Each row is a point on a landscape with many valleys, with its height.
From any point a ball rolls to the lowest of the 2 points nearest to it. It stops when none of these is lower. Distance is the straight distance between rows; heights are no part of it.
K_446: [ 34  33  -5  -2   7 -29 -27 -95  15 -44   8  41  -8   7 -11 -48  29  11
 -47  43  22   0  40  45  -3  -9   9 -60  -5  19  25 -11 -50 -75  72 -64
 -26 -53  24  14  -7 -17  43 -33  32 -36  -6   9 -45  42]  (h 6.71)
K_843: [-10 -27 -27  24 -18  -2  -1 -11 -51   2 -24  -4  -1 -18 -17 -43   9   4
  43 -53  33  33  -6 -35 -26  -2  -8   3 -21  17  -8  23  16 -14  12  30
  22  40  -9  18  29 -17 -51 -33 -31 -38  53 -14  25   9]  (h 5.41)
K_151: [ 30  37  -1  13   9  -3 -25 -56  19 -27  -1  18   0   2   9 -30  16  10
 -16  40  16 -14   2   8  13   7  20 -51   0  -4  18  -3 -18 -39  30 -39
 -35 -13   9  17  11  10  19 -15  26   4 -10 -11 -31   1]  (h 7.15)
K_207: [-25  48 -15  27 -10  34  24  39  32  24 -20  -7   4  -2  22  -6  37  -6
  27   2   8 -33 -41   9 -32 -20   4  -4   9 -32  15  -6 -11  17  34  14
  16  -7  38 -41  -4 -12  33  49   7  -1 -15  -3 -24  17]  (h 4.53)
K_863: [ 34  26  23   8  -7  40   6 -39   4  36 -28  16  21 -41  16  11  30  -8
  -8  -4 -10 -13   5  -5 -15   6  18   0  16 -12   6   8  32 -15  43 -38
  -4 -31  28 -33 -14  36  22 -19  30  -1 -61  20 -58  15]  (h 6.83)
K_210: [ -7  34   3  59  -5  15  22 -93 -14   6 -17  36  -9 -14 -15  26  39 -13
  -4 -14 -12 -32 -24 -10  -4 -24 -21 -26 -28  17   7  18 -24 -26  59  15
 -33 -16 -41 -22  14  14  -2 -73  -7 -16 -11  11   1  -8]  (h 7.82)
K_756: [ 31   0 -25 -13  42  -9 -50 -11 -19 -38   5 -28  -2  39 -10 -43 -11  -2
  34  -8  24  28  44  -5 -35 -31  19 -58  33  28   3   7  18  -4 -15 -30
 -27  -7  18  29  17 -18  31  34   2  30  32  -7  14   4]  (h 2.50)
K_74: [ 16  38 -32  12  20  53  58  94  21  42 -43 -31  27 -13   0 -18 -26   5
  23  -5 -18 -38 -78  10 -16  18  27  39 -59  -5  31 -12 -14  23 -11   1
 -13   4  21 -15  10   7 -22  -5 -28   8  23 -51  -4  16]  (h 5.04)
K_490: [-12  32  36  23 -36  14   8 -64   5 -29  36  34 -10 -12 -27  34  46 -23
  11  13   0 -30  -3   9 -18 -26 -30 -48  24   9 -22   2 -11 -43  24 -45
  -7 -52  -2 -25 -21   1  38   2  65 -18 -37  39   6  11]  (h 5.33)
K_925: [-25 -22 -39   0 -51   2  43  51  39  34  20 -30 -25 -24   7  14   1   0
 -38 -25   9  -3 -35   5 -10 -20 -55  36  -5 -18 -14  -8   4  38  16  41
  52   4  -7 -14 -19 -38   8  41  -8 -11  41  23 -22  24]  (h 7.73)
K_217: [ 33  26 -24  34 -16  34  14  41 -35  56 -48  -7  16 -44 -31   5  -7  -2
  26 -43 -14   2 -35 -26 -16   8   0  12 -34   2  -2  19  34  35   4  28
 -17  17  17 -24  16   1 -71 -42 -50 -33   9 -30  -2  -5]  (h 2.97)
K_652: [ 22 -27   6   1 -25  34  19 -44  15  34   9  25 -14 -87   2  15 -10 -11
 -40  -9 -48  16 -32  11  25  60  11  57 -30 -25   0 -34  35 -24   7  19
   5  27 -28  18 -25  36 -53 -59 -28  26 -18 -40 -34 -15]  (h 7.18)
K_814: [ 42   6  10  30  -7  21 -19  97 -60  90 -64 -15  37 -16 -31  39 -38  20
  44 -21  -1  12   6  -4 -11  39  22  13 -27 -22  -9  16  46  27 -32  15
 -26  -8  12   4  15  26 -44   6 -42 -22  -2 -23  -3 -15]  (h 3.73)
K_776: [  9 -39  18 -37   8   1 -38  46  -5  23 -22 -12  20   2   2 -31 -30  24
  26  20 -31   5  17   7  51  29  22  30  25 -17 -17 -14  10  30 -61  13
  21  28  18  -4  -8   3 -35  25 -25 -11  16  -6  13 -17]  (h 5.15)
K_431: [  4 -20  17   2 -16  -2  51  72 -10  33 -38  13  -6  -2  34  27 -45   5
 -46   0  11 -18 -44  -8 -26  17  -4  71 -38  12  -8 -19 -20  10  12   3
  12  21 -12   8  15  54  47 -25   1  22 -50  -5  -9  -8]  (h 6.84)
K_123: [ 19  38 -19   0  42  15  -6  70  35  -1 -41 -36  53  41  41 -22  17  15
  41  23  12 -10  15  11 -20  23  52 -18  10 -38  18  -4 -20  42  33 -16
 -11  -1  68   1   1   5  47  87  23  29 -21   0 -20  15]  (h 7.12)
K_155: [-59   1   6 -22   2 -32  36   3  55 -51  56   3  -9  18  20 -21   2   2
 -20   7 -19 -28  -1  -3  10 -54 -38  16  12   2  18 -16 -53  23 -21  25
  34  18   0 -24 -20 -16  44  36  27  -4 -14  23  21  14]  (h 7.11)
K_137: [-10  28 -42   9  -7  -8 -36  -4  24 -13  55 -16   0 -28 -13   0  46 -19
  24 -58   5  31   0  -8 -83 -21   6  -6  28 -36  -7 -13  30 -30  21  47
   4 -15  29  -3  -8 -38  13  66 -13   5  47  25 -30  51]  (h 2.07)
K_830: [-22  54 -34  54 -22  39  26 -25  -7   7  38   8 -32 -22 -33  27  22  -7
  12 -54  24  -5 -57 -19 -23 -41 -57 -19  -4  -6  -5  19  13  11  12  39
 -17 -11  18 -50 -18 -54 -59   4 -28 -40  45   3 -12  28]  (h 6.76)
K_709: [ 57  22  -7 -27  15  18   2  80   1  37 -49 -47  39  -4  34 -10 -20  17
  39  26  -5 -10   4  12  -5  26  35  15   8 -20 -10 -12   7  18   2 -61
   3   0  42  11   1  23  37  44  24   7 -29 -10 -28  16]  (h 6.80)
K_643: [ 33   6  -4 -21  -4  -3  40 -18 -10 -16 -34 -40  -3  -1  -3 -29 -24 -18
   2  22 -14 -18 -29 -10  -2 -28   7  13 -11  54   5 -11 -11 -17  13 -48
   2  32   6  15  30  24  32 -19  21  -8 -18 -21 -14   3]  (h 5.44)
K_81: [-32  42 -10 -27  37   4 -36  -4  30 -67  67   1  19  56 -10  23  31   1
  48 -26 -28  11  76   7  45 -33 -11 -60  55 -18  18  -8 -27  52 -29  11
  20 -33   6 -36 -35  -7  34  74  39  15   4  56  72   6]  (h 2.10)
K_108: [-36  30 -31  13   3   0 -27  17  72 -12  76 -27   7  20   2  20  26  -2
   9 -44  -5  19  -5   4 -20 -27 -13 -13  29 -44   6 -10  13  30 -13  62
  15 -20  31  -8 -21 -49  -1  79 -16  26  43  16 -32  38]  (h 1.52)
K_112: [   4   36   -4   27   29    2   64   21   20   20  -35  -25   -3   11
    6   20  -38   10  -24    7  -16  -11  -83   -2  -23   23   38   18
 -101   35   45   -8  -45   -7   28    4  -40   13  -30   29   29   49
   34  -61  -13   45    1  -51   -5    1]  (h 5.23)
K_909: [ 17   6 -27 -16  41 -22   4   4  19 -42   4 -55 -16  35  -4 -17 -26  11
  16  15  18  10  13  -6 -40 -55  43 -31  -9  45  28  -1 -20  -6   8 -25
 -24  11  12  48  23 -17  71  38  29  34   4 -10 -13  27]  (h 3.31)
K_52: [-15 -28   3 -52  36 -30 -49  14  -2 -45  25 -11 -16  64   6   9 -10  -6
  29 -11   4   8  95  -6  39 -21  15 -44  40  12   4   7 -16  48 -57  -6
  28 -22 -21 -13 -19  -3  42  44  20  25   5  43  57 -26]  (h 1.11)
K_904: [ -7 -11  29 -17   1 -34  -7 -17   8 -45   6  23 -18  49   9  -8   1 -19
 -18  55  16 -34  46  16  31 -33 -14 -37  22  25   9  -2 -41 -14 -22 -37
  -9 -15 -29  27  -4   6  53 -12  37   5 -27  14  55 -31]  (h 3.44)
K_122: [-23  27 -24  42   9  29   4 -13  -9 -23  19  -2 -22  29 -24  16  14  12
  23 -23  43  -2 -24 -14 -13 -32 -50 -41  -2  17   8  36   7  24 -22  21
 -31 -12   4  -5  11 -42 -20   4 -30  -3  43 -20  36   5]  (h 6.44)
K_681: [-37 -25 -14   3 -38 -28 -33 -11  23  19  70   9 -16 -21  -9  66  12  20
 -31 -22  45  25   1   7 -12  12 -53  15  11 -31 -25  16  48   8 -11  56
  13 -29 -22   5 -22 -35  13  28  -8  18  16  22  -2  -1]  (h 4.57)
K_396: [ 29  22 -25   3  52 -23 -31 -25  40 -50  13  28   8  63  13 -34   6   9
 -26  62  21 -11  39  24  31   0  18 -84  10   4  50  -4 -60 -14  32 -33
 -55 -26   5  32   6  -2  48  11  27  21 -11 -18  -7  -9]  (h 7.50)
K_184: [ -2  44 -24  46  17  26  32 -23  25   7 -21  -7 -13   0 -11  16  -2   8
   5 -23  22   9 -58 -27 -40   5  26 -24 -64  18  40   7 -18  -8  24  33
 -30  -2 -11  10  27  14   7 -34 -32  32  31 -51  -3  11]  (h 4.59)
K_732: [ -3   7  40  35 -28  20  -6 -36 -17  33 -11  69   4 -26   9  20  33   2
 -19   8   2 -17  -3   1  -2  23 -30  -2   6 -12 -11  24   1 -10  25 -10
 -13 -20 -18 -27  -7  45  10 -47  13 -13 -50  24  -5 -29]  (h 7.31)
K_278: [  6 -51  18 -51 -24 -36  41  13 -19 -17 -40 -36  -9  -5  20  -5 -45 -20
 -20  11 -22  30   1   2 -25 -21  18  55 -14  34 -13 -10  19 -22  -2 -36
  41  48 -41  48  29  12  10 -23  18  -9 -24   1 -11  19]  (h 4.55)
K_910: [-37  21 -11  31  21 -17 -20 -38  47 -61  75  26 -16  42  -1  -1  27   8
 -16  14 -10 -20   6  14  28 -20 -17 -46  11  -9  30 -14 -44  -4 -26  38
 -33 -18 -26  10 -12 -17  15  10  24  19  24  -5  42  -7]  (h 2.76)
K_535: [ 35  20  -7 -11  63  -2 -33  20  25 -13  -8  -8  31  65  30 -22 -21  35
  17  32  29   7  38  -6  15  17  57 -48   2  -9  33  12 -43  31   5 -41
 -39 -11  29  35  17  20  47  43  16  52 -19 -12 -11  -1]  (h 7.40)
K_820: [ -3  -3   8   3 -26  27  18  42 -18  35 -30  -5  -6 -15  -2 -15  22  -8
  25 -13  14 -23 -16   2 -12  -7 -27  13  22  -9 -20  10  22  33  -7   5
  30   5  19 -35 -11 -12   6  26  -9 -32  -3  13  15 -15]  (h 3.90)
K_832: [ 32 -59  53 -45  -3 -32 -62  -2 -34  44 -29  -6  25  -5  29 -27  -6  12
 -10  36  -3  45  61  12  19  70  43  11  11 -18 -24   8  45 -18 -41 -57
  13 -24   5  -3   2  24 -42  31   2  -7  -1  13 -23   8]  (h 4.83)
K_833: [-26  23 -21 -19  10  -4  -9  27  54 -24  32 -36  25  18  25   2  21  -8
  24  -2 -23   5  32   7 -19 -36  11  -6  53 -34  19 -25   0  28   4  16
  30   2  38 -12 -20 -33  42  95  23  21   1  29 -28  37]  (h 2.16)
K_569: [ 35  42 -11  48  16  46  19  40 -34  69 -68  -7  32  -5 -15  -6  19  -3
  46 -43  14 -19 -33 -32 -41   2  13 -24 -35   2  28  37   1  24  32  22
 -29 -16  13 -29  28  22  -7 -31 -27  -4 -15 -15  -6   6]  (h 3.71)
K_218: [ 28 -22  30  24 -28   5  -5  -3 -18  42 -24  32  10 -40  12  37 -29  -4
 -74  20 -36   2   0  10  25  76  18  40 -30 -22  -2 -18  35 -36 -10   6
 -13   3 -41  37  -1  78 -12 -66 -17  36 -42 -27 -20 -39]  (h 7.63)
K_453: [-36 -45  18   8 -28  -8  -2 -19 -29   1  33  34 -23  -4 -46  28 -15  -3
 -17   8   8   6  -9  34  53   8 -55  17  13  11 -46  -3  29  14 -38  15
  24   7 -20  -2 -22 -31 -76 -25 -32 -27  15  -3  40 -59]  (h 6.00)
K_952: [ 16 -32   7 -36  12 -35 -43 -16 -44 -40  -6 -24 -24  27  -6  -9  -7 -29
  16  -1  19  25  44  -4  -9 -26  11 -41  18  48 -20  10  25 -29 -30 -39
  -1  -4 -37  58  24  -7  -2  -7   4   5  26   0  27 -10]  (h 1.48)
K_787: [-24 -60  -2 -35 -46 -19  33  13 -16 -13  13 -34 -25  -9   5  10 -32   4
 -18 -26 -12  26 -15   2   6  -5  -5  67 -20  20 -20   4  31 -15 -10   4
  49  48 -46  43   9 -21 -34 -27  -7  -4  20 -14  -2  11]  (h 3.65)
K_944: [ 20 -45  48 -46  -3 -47 -67 -64 -38  17   4  25   3 -38  18  -4  32 -10
 -32  26  18  57  59  -9 -12  54  25 -21  13   5 -15  21  52 -53   5 -38
 -17 -33 -30  16  -2  -2 -18   5  11   5   8  30 -19  24]  (h 5.28)
K_19: [-11  20 -17  21  36   0  20  16  54 -25   2 -33 -16  37   1  -6 -26  23
  -3   6  -2  -4 -48  -3 -21 -31  26 -21 -42  29  32   6 -30   4  -7  13
 -36  16  -4  28  31  -7  24   5  -3  39  34 -46   1  24]  (h 4.04)
K_438: [-14  14  30  -2 -10 -18  -7 -40  14 -44  24  34 -10  39  -5 -11  28  -4
   0  45  35 -36  36  11  -2 -28 -23 -60  17   0   2  -1 -56 -27  28 -59
 -14 -55  10  -4 -25  18  79   6  64 -15 -62  34  28  -4]  (h 4.49)
K_775: [-13  27 -10  17  14  57  16  70  51  27  -5 -12  20  -3   8  -2 -21  27
   4  12 -37 -29 -48  13  30  32  12  37 -12 -47  31 -12  -4  55 -23  45
 -13  13  35 -27  -9  -5 -49  19 -37  20   7 -44  -6  -3]  (h 4.54)
K_993: [-38  51  13  47  10  25   1 -30  50 -32  50  25 -16  30   5  54  10  18
 -24  26 -20 -36 -34  26  21 -10 -26 -21   7 -24  21  10 -24  12 -20  20
 -35 -27  -1 -12  -8 -13  -5  12   2  38  -1 -30   3 -23]  (h 1.86)
K_163: [ 19  25  17   2   0  -3  25 -70   6  -4  27  11 -40 -48  -6  76  20 -28
 -43  -4 -41 -12 -37   4   7 -10   5  22  -5   3 -11  -8  46 -44  32  -7
 -39 -15 -48  11 -19   2   9 -29  20  39 -18 -10 -43   5]  (h 5.75)
K_975: [ -9  31 -29   7  10  16  46 -55  35 -19  -8 -23  -9 -17  -7 -55   5  -8
   5   8 -24 -22 -53 -19  -9 -36  25   1 -23  20   3 -26 -34 -43  11 -18
  -1  31  16 -26   8   4  -2 -21  18 -21  12 -27 -35  25]  (h 6.01)
K_303: [ 32  41 -27  37  14  33   7 -19  -1  41 -38 -20  43 -31  -8 -12  20  -9
  45 -55  12   2 -16 -27 -70 -25  39 -24 -21   7  28   8   9  -7  58  13
 -14  -8  16 -41   9   5  34 -19  -3  -2   7   8 -33  42]  (h 4.34)
K_335: [ 13  -2  17   7 -16  45  47  47 -64  27 -46 -18 -31  -9 -22  23 -18 -15
 -12 -42  -8 -24 -39  11   6 -40 -47  44   6  33 -32  21  47  37  -9  -3
  30   5   7 -29  -4  -1 -17 -13 -35 -31   4   2  16 -32]  (h 4.63)
K_435: [ -8  42 -16  -1   9  15 -11   3  43 -28   3 -27  16  34  14   1  43 -21
  36  14  23   5  34   5 -67 -39  28 -34  44 -35   9 -16  -7  -6  57 -19
  17 -21  72 -11 -19 -16  56  77  47   5 -22  46 -43  27]  (h 2.82)
K_141: [ -8 -62  54  -7   3 -53 -58  23 -18  47  -3  -6  27  18  16  34 -15  25
 -13  39 -13  32  77  16  22  50  31  23  22 -32 -21  15  42  21 -59  -3
  17 -22   9  -7 -25  33  -7  43  14  31 -23  15  -7 -26]  (h 4.38)
K_319: [-20 -10 -15  38   3  15  11  46 -53  -2 -14  -5 -16  46  -3  -5 -19  10
  24 -40  61   3 -11 -30 -12  -3 -23 -18 -18  26 -15  26 -12  22 -14  36
   9   6  -4   9  28 -15 -24 -24 -34 -11  47 -13  39 -19]  (h 5.95)
K_544: [ 24  -1  -3 -26  28 -35 -35 -70  -9 -57  25  41  -6  -1 -12 -79  22   3
 -11  22  45  43  67  15 -49  -2  -9 -60  26  15   4   3 -18 -63  47 -55
 -12 -53  27   3  -1 -14  31  -1  23 -37  13  44  12  44]  (h 6.22)
K_900: [ 12 -56  10 -64  -3 -49  23  62 -16   0 -67 -11  20 -17  40 -71 -30 -11
   4  28  36  16  27 -31 -34   1  25  38  -2  25  -9 -14 -36  -6  10 -25
  40  38   9   9  12  14  25  23   3 -36 -32  25  15  21]  (h 8.34)
K_168: [-11  -4 -13   3  -3  12  55  73  47  38  -6  -1  -2 -10  43  -3 -15  16
 -22   6  16 -19 -44  -2 -19  12  -1  47 -26 -19  14 -19 -30  35  16  40
  24  20   4 -10   4   4  38  19  -4  16   2  -6 -15  11]  (h 7.36)
K_15: [-20 -40   2  -2 -19 -18  -6 -33   4 -16  50  25 -20 -18 -10  16   5   6
 -31  18 -29  -3 -11  18  67  26 -19  33   8 -20 -10 -16   7 -17 -26  36
 -17  23 -32  35 -15 -34 -67 -22 -13  14  26 -37  19 -38]  (h 6.46)
K_922: [-12 -40   1   8 -49   6  42  28 -67  23 -18   3 -32   1 -35  48 -33 -10
 -32 -30  17  20 -18   4  17  12 -55  34   9  25 -57  17  48  27  -9   8
  41   5 -14  -5  -9 -28 -73 -39 -45 -29  31  17  11 -36]  (h 5.38)
K_255: [-36 -42  11   4 -22  12  18   0 -47  -6 -37  29 -14  12  -8 -28  -4  -4
   3   3   3  -7 -22 -11  28   9 -27  26  -7   3 -13   9 -25 -17   2   1
  30  40 -14  14  23  12 -52 -72 -19 -33   1 -15  48 -51]  (h 8.06)
K_69: [  9  15  -6 -20  23   0 -10   4   5 -10 -38  -6   0  17   2  -6  25   6
  15  34  62  12  60 -14 -70  -4  28 -30  16 -17  17   6 -29  14  96 -54
   9 -37  96  -8 -24  -2  88  44  38 -10 -66  49 -44  30]  (h 3.54)
K_662: [ -2 -22  27  15  -3  -5 -40  41 -22  37  -9  -8   5  14   6  77 -14  15
 -12   5  17   9  29   9   6  25   5   5  12 -12 -29  24  44  26 -34 -15
  -2 -23   5  35   2  25  23  27   7  42 -33  -2  -5 -28]  (h 3.77)
K_902: [-14  36  22 -38   3  17 -46 -34   8 -55  58  12  29  40  -7  -6  26   4
  21  18 -47 -23  56  30  74   4 -10 -32  65 -22   2  -8 -19  21 -43 -11
  14 -24  -3 -47 -38  -8 -21  41  34 -12  -9  41  52 -15]  (h 2.83)
K_724: [-14 -57 -15 -19 -14 -50 -20   0 -17 -48  12 -14 -20  29   7  16 -27  -6
 -22  -9 -10  23  24  -3  20 -11   9  12  -9  25 -18  10  13 -19 -33   3
  14  24 -53  80  24 -21 -19 -22  -9  31  32 -23  21  -9]  (h 2.67)
K_367: [ 65  23  16 -27  28  19  28 -85   2  11  -2  -7   0 -41   7  35  -2 -30
 -45   3 -50  -4 -10   9   6 -16  33  13  -7  11  -5 -18  35 -38  58 -56
 -18 -24 -16  -8 -10  24  20 -38  42  28 -43  -7 -91  25]  (h 6.29)
K_8: [ 13  -2  -7 -13   6  -5 -51 -21 -15  -3   7 -14  12 -27 -16 -31  24  -6
  45 -23  23  39  26 -16 -40  -4  16 -20  39  -2 -24  14  54 -20  -5  -6
 -19 -11  23  -9   8 -13 -16  35  -4  -6  31   5 -14  33]  (h 2.69)
K_589: [-15 -30 -23 -28 -21 -17   8  39  18 -13  13 -54  -8   1  24  16 -12   0
  -8 -15  10   8  -1  -7 -35 -53 -10  32 -13  19   5  -3  20  28 -18  12
  23  12  -2  19  -2 -31  50  43   7  11   7  12  -6  38]  (h 8.09)
K_659: [ 49  46 -39   7  17  46  37  25   3  46 -34 -28  41 -44   2 -10 -35   2
  22  -1 -40 -14 -57   0 -10  26  65  10 -61  -4  27 -16  13  -2  -2 -27
 -21   3   6  -1  20  35 -12 -33  -6   3 -11 -46 -44  16]  (h 5.57)
K_96: [  29   20   -7   12  -22   41    7   28  -41   34  -17   18  -28  -49
  -49   13  -27   -8    8  -24  -33    7  -28   17   41   23  -22   21
  -19    4  -30   -8   50   29  -30    8  -40   30   33  -24   -3  -27
 -113  -39  -63  -31   -6  -39  -15  -26]  (h 3.72)
K_526: [-45 -45  -3   0  11 -60 -22 -24  34 -48  65  47  14  15   7 -26  28   6
 -34  26   3   2  48   6  43  26 -11 -17   9 -14  15 -20 -46  -2 -32  55
   0   3 -46   4 -15   1  20  -2  23   2   7  26  50 -25]  (h 3.51)
K_9: [-11  11  41 -28   0   0 -40 -16  14  -6  42  18   8  12 -25  35   1   2
   2  19 -48  -6  20  40  87  25 -27   3  61 -22 -13  -5  24  51 -58   7
  13   1   3 -33 -35 -24 -65  39 -25   4 -16  11  32 -45]  (h 3.53)
K_657: [-20 -22  27 -36  30 -45 -33  31  -7 -32   7  30  11  52  35 -17 -14   8
   3  34  20 -15  62 -14  43  13  -3 -13  34 -11   4  11 -56  43 -33   4
   0 -13  -8 -21 -11  13  48  23  26  21 -35  23  46 -16]  (h 2.19)
K_516: [ 31  27   2 -63  33   3 -29  -2  -4 -38  -8  -7  16  52  24 -87 -13   9
  31  25 -11 -20  37   6  59 -10  14 -33  39  14   7   1 -51   6 -14 -55
  21  -7  40 -30   6   4   5  25   8 -22   4  12  19   6]  (h 6.02)
K_585: [ 59   2  12 -56  16   0 -26  20 -14  -2 -44 -28  27  16  20 -48 -16   4
  25  22  20   4  41   7   1   5  26 -25  19  16  -2   6  -1  -3  -1 -76
  12 -18  46   5  22  18  28  36  17 -11 -24   6 -21  23]  (h 6.43)
K_740: [  9 -33   2 -52  30 -14 -48  31 -25 -22 -21  -9  18  39  18 -82 -32   9
  22  18 -17  -3  44 -15  52  15  33  -4  32  14   4  -8 -33   4 -51   6
  15  31  -5   3  16   8 -13   1 -14  -8  17  13  55 -12]  (h 5.58)
K_920: [-20  32   9   4   3  44  -3  37  21  14  18  12  18  10 -11  11   7  20
  19   8 -25 -15 -14  34  57  11 -30  17  38 -34  -1   4   9  63 -41  35
   5  14  33 -50 -32 -16 -61  46 -26  -8  -9 -13   8 -32]  (h 4.05)
K_817: [ 27 -21  27  43  -9  -7  13  13 -81  50 -46 -14  20  -3 -16  64 -48  -9
 -27 -59 -20  12   9 -18  -9  21   5  34 -35  21 -25  18  33 -12  14   7
  -6   3 -46  52  30  52 -40 -80 -27  -3 -12   0  -9 -18]  (h 5.40)
K_857: [-55 -44   9 -16 -13 -20  29  14  -2 -30   2  35 -16  14  15 -42   2 -15
  -6  23  18 -19  -4  -4  21  -8 -29  28   2   6 -13  -4 -59   1 -22  18
  43  31 -20  -7   4  -2  14 -17  11 -34  -9  17  45 -17]  (h 7.60)
K_534: [ -12  -21    0   20   -6  -24   29  -46  -30  -18  -47   33  -15    4
    2  -28   17  -19   -5    7  -10   -6  -14  -12   17   29   -5    7
  -26    5   22    4  -39  -53   57   -4   26   43  -49   36   34   32
  -25 -115    0  -24  -15  -34    7  -36]  (h 8.52)
K_479: [-56  14  -4  -6 -22  -2  62   7  24 -30  38 -30 -33  19  -1 -18  10 -16
  15 -12   4 -34 -37   1 -11 -75 -56   3   8  27 -13 -16 -20   2 -16  -1
  40   5  14 -29 -15 -32  28  24   8 -30  24  22  21  22]  (h 6.66)
K_50: [-22   3  -6  19 -22 -15   4 -45   4 -17  46   4 -54 -18  -9  72  17  -4
 -32 -22  13  -1 -24   1  -5 -37 -35   6  -2   9 -18  16  30 -15  -5   9
 -17 -11 -48  17 -13 -21  14  -2  17  14   8  -3  -6   4]  (h 5.17)
K_834: [  0  39  27  33   6  40 -11  10 -10   7   2  16 -13  18   5  53   6  11
 -13  19  -7 -25 -22  25  28   4 -20 -10  16 -16   5  28  24  37 -30 -22
 -29 -15  11   1   6  27   3   3  -7  41 -34 -25   1 -42]  (h 2.89)
K_384: [ 31 -23  19  34   1  -8   0  97 -87  90 -76 -31  58  -8 -10  47 -55   8
  13 -43  10   6  23 -31 -39  39  22  33 -31  11 -31   3  21  -8 -13   2
   9   0 -14  26  12  53 -12 -34 -19 -16  12  18   3  -4]  (h 4.48)
K_568: [ 19 -52   7 -15  -9  17   6  57  16  47   8  -9  12 -31 -29   8 -47  27
  -9   2 -43  15 -13  41  44  43   7  72   9 -24 -28 -24  51  32 -35  31
   8  22  27  -9 -22 -20 -86  15 -54  -7  13 -24 -14 -35]  (h 4.70)
K_3: [ 34 -15 -37  18  -1  13   1 -54 -23  27 -34  -5  39 -45  -2 -25  12 -26
  40 -71   0  30  -5 -41 -52  -3  26   9 -32  12  15   7  26 -25  57  29
  -2  26 -16 -19  25   6 -14 -43 -15 -13  31  15 -12  33]  (h 4.86)
K_24: [-44  -6  17  11 -22   7  52 -36  -4 -20   3  -6 -35  -4 -20  13  33 -20
  16 -14   9 -22 -18 -17 -39 -77 -40  -5   1  47 -17  -6 -11 -13  14 -19
  31 -16  -2 -29 -18  -9  56  -3  49 -30 -18  43  12  12]  (h 6.10)
K_969: [  1 -30  21 -17  -9 -32 -31 -72 -12 -21   8  40   7 -31  -1 -43  46  -5
  -6  13  13  36  36  -5 -30  20  -3 -28  11  24  -5   6   9 -60  24 -30
  -4 -15 -27  -5   1  -2 -13 -27  32 -34  17  47  13  24]  (h 5.73)
K_611: [-32  47 -29  29  -7  31  20 -56  28  -4  32  -3 -18 -41 -21 -11  22 -13
  12 -33 -24  -5 -76 -25 -12 -26  -4  10 -18 -13   2 -24 -29 -50  12  27
 -11  13  23 -34  -3 -36 -53 -13 -17 -28  45 -17 -32  16]  (h 6.39)
K_614: [-21 -15  14  -3 -28  -7 -44 -10   2  18  18  25   8 -36  -9 -44  30   5
  34  -2   7  10   9   9  -4   5 -18   6  26 -16 -21  10  29   0 -26  15
  22  -4  11 -37   0 -10 -26  21  -8 -39  20  23   6  -5]  (h 3.27)
K_564: [ 23  12  -5  48   7  17   9  23 -45  48 -33 -18   1   5  -6  92 -36   8
 -28 -30  18   5 -21 -23 -18   5  -5 -10 -49  24   9  27  20  16  -1   8
 -28 -28 -29  36  31  26   4 -44 -30  30  -8 -20   4 -14]  (h 6.15)
K_790: [  7   6   3 -11 -14  27 -11 -63  36  -8  27  21 -13 -64 -12 -19  17 -11
 -17  26 -40  -5 -28  10  48  39  12  23 -10 -29  -1 -29   8 -54   4   7
 -35  24  -4   9 -10 -11 -63 -33 -15  13   5 -38 -21 -10]  (h 6.82)
K_480: [  5  -9   6   7  -3 -32  59   2   0   6 -38  11 -15   8  29  11 -29  -5
 -60  45 -12 -10 -42   1  -4  22  24  25 -62  14  22 -21 -50 -22  27 -16
  -2  38 -34  49  22  61  47 -61  10  22 -52 -42  -2 -26]  (h 6.03)
K_556: [  -9   -6   -6   24  -21  -15    9 -111    0  -17   14   36  -15  -39
  -12   -2   48  -19   -6  -11  -13   18  -15  -21   -5   19  -13   -9
  -19   -2   19   -6  -16  -75   57   21   -6   29  -58    6    6    2
  -23  -78    4  -20   16   -8    7    0]  (h 8.21)
K_115: [-38 -32  -9 -10 -11 -45 -45 -33  51 -27 116  27  -3  -9  -7  19  19  16
 -35 -16  -1  27  20   4  18  28 -24   6  21 -33  -1 -12   0  -8 -33  61
  -3   3 -40  10 -24 -28  -7  32  -8  29  35  21   5   7]  (h 4.10)
K_579: [ 16 -21 -24   2 -21  17  -6  34  -6  39  18  -3 -18 -50 -40  28 -21  14
   8  -6   9  21 -25  16  18  35 -28  22   2 -31 -25   7  50  51 -25  42
 -15  15  23 -23 -11 -49 -88  18 -67 -24  25 -24 -11  -7]  (h 4.28)
K_892: [-29 -52   0 -59  16 -48  19  72  12 -15  -7  10  -4  23  34 -59 -27  -6
   1  25  13  -8  35 -29   7 -12   1  45   7  -3   3 -16 -58  29 -13  44
  38  49  -3 -13  -2  -5  25  20   7 -19   1  32  35   2]  (h 7.97)

Two balls start at each pair of points below. Name the first point that both come to, or write -.
K_790 / K_969 -> -
K_446 / K_556 -> K_993
K_863 / K_151 -> K_993

For each start below, name the point where the ball stops.
K_535 -> K_217
K_396 -> K_993
K_210 -> K_993
K_652 -> K_952
K_168 -> K_952
K_830 -> K_952
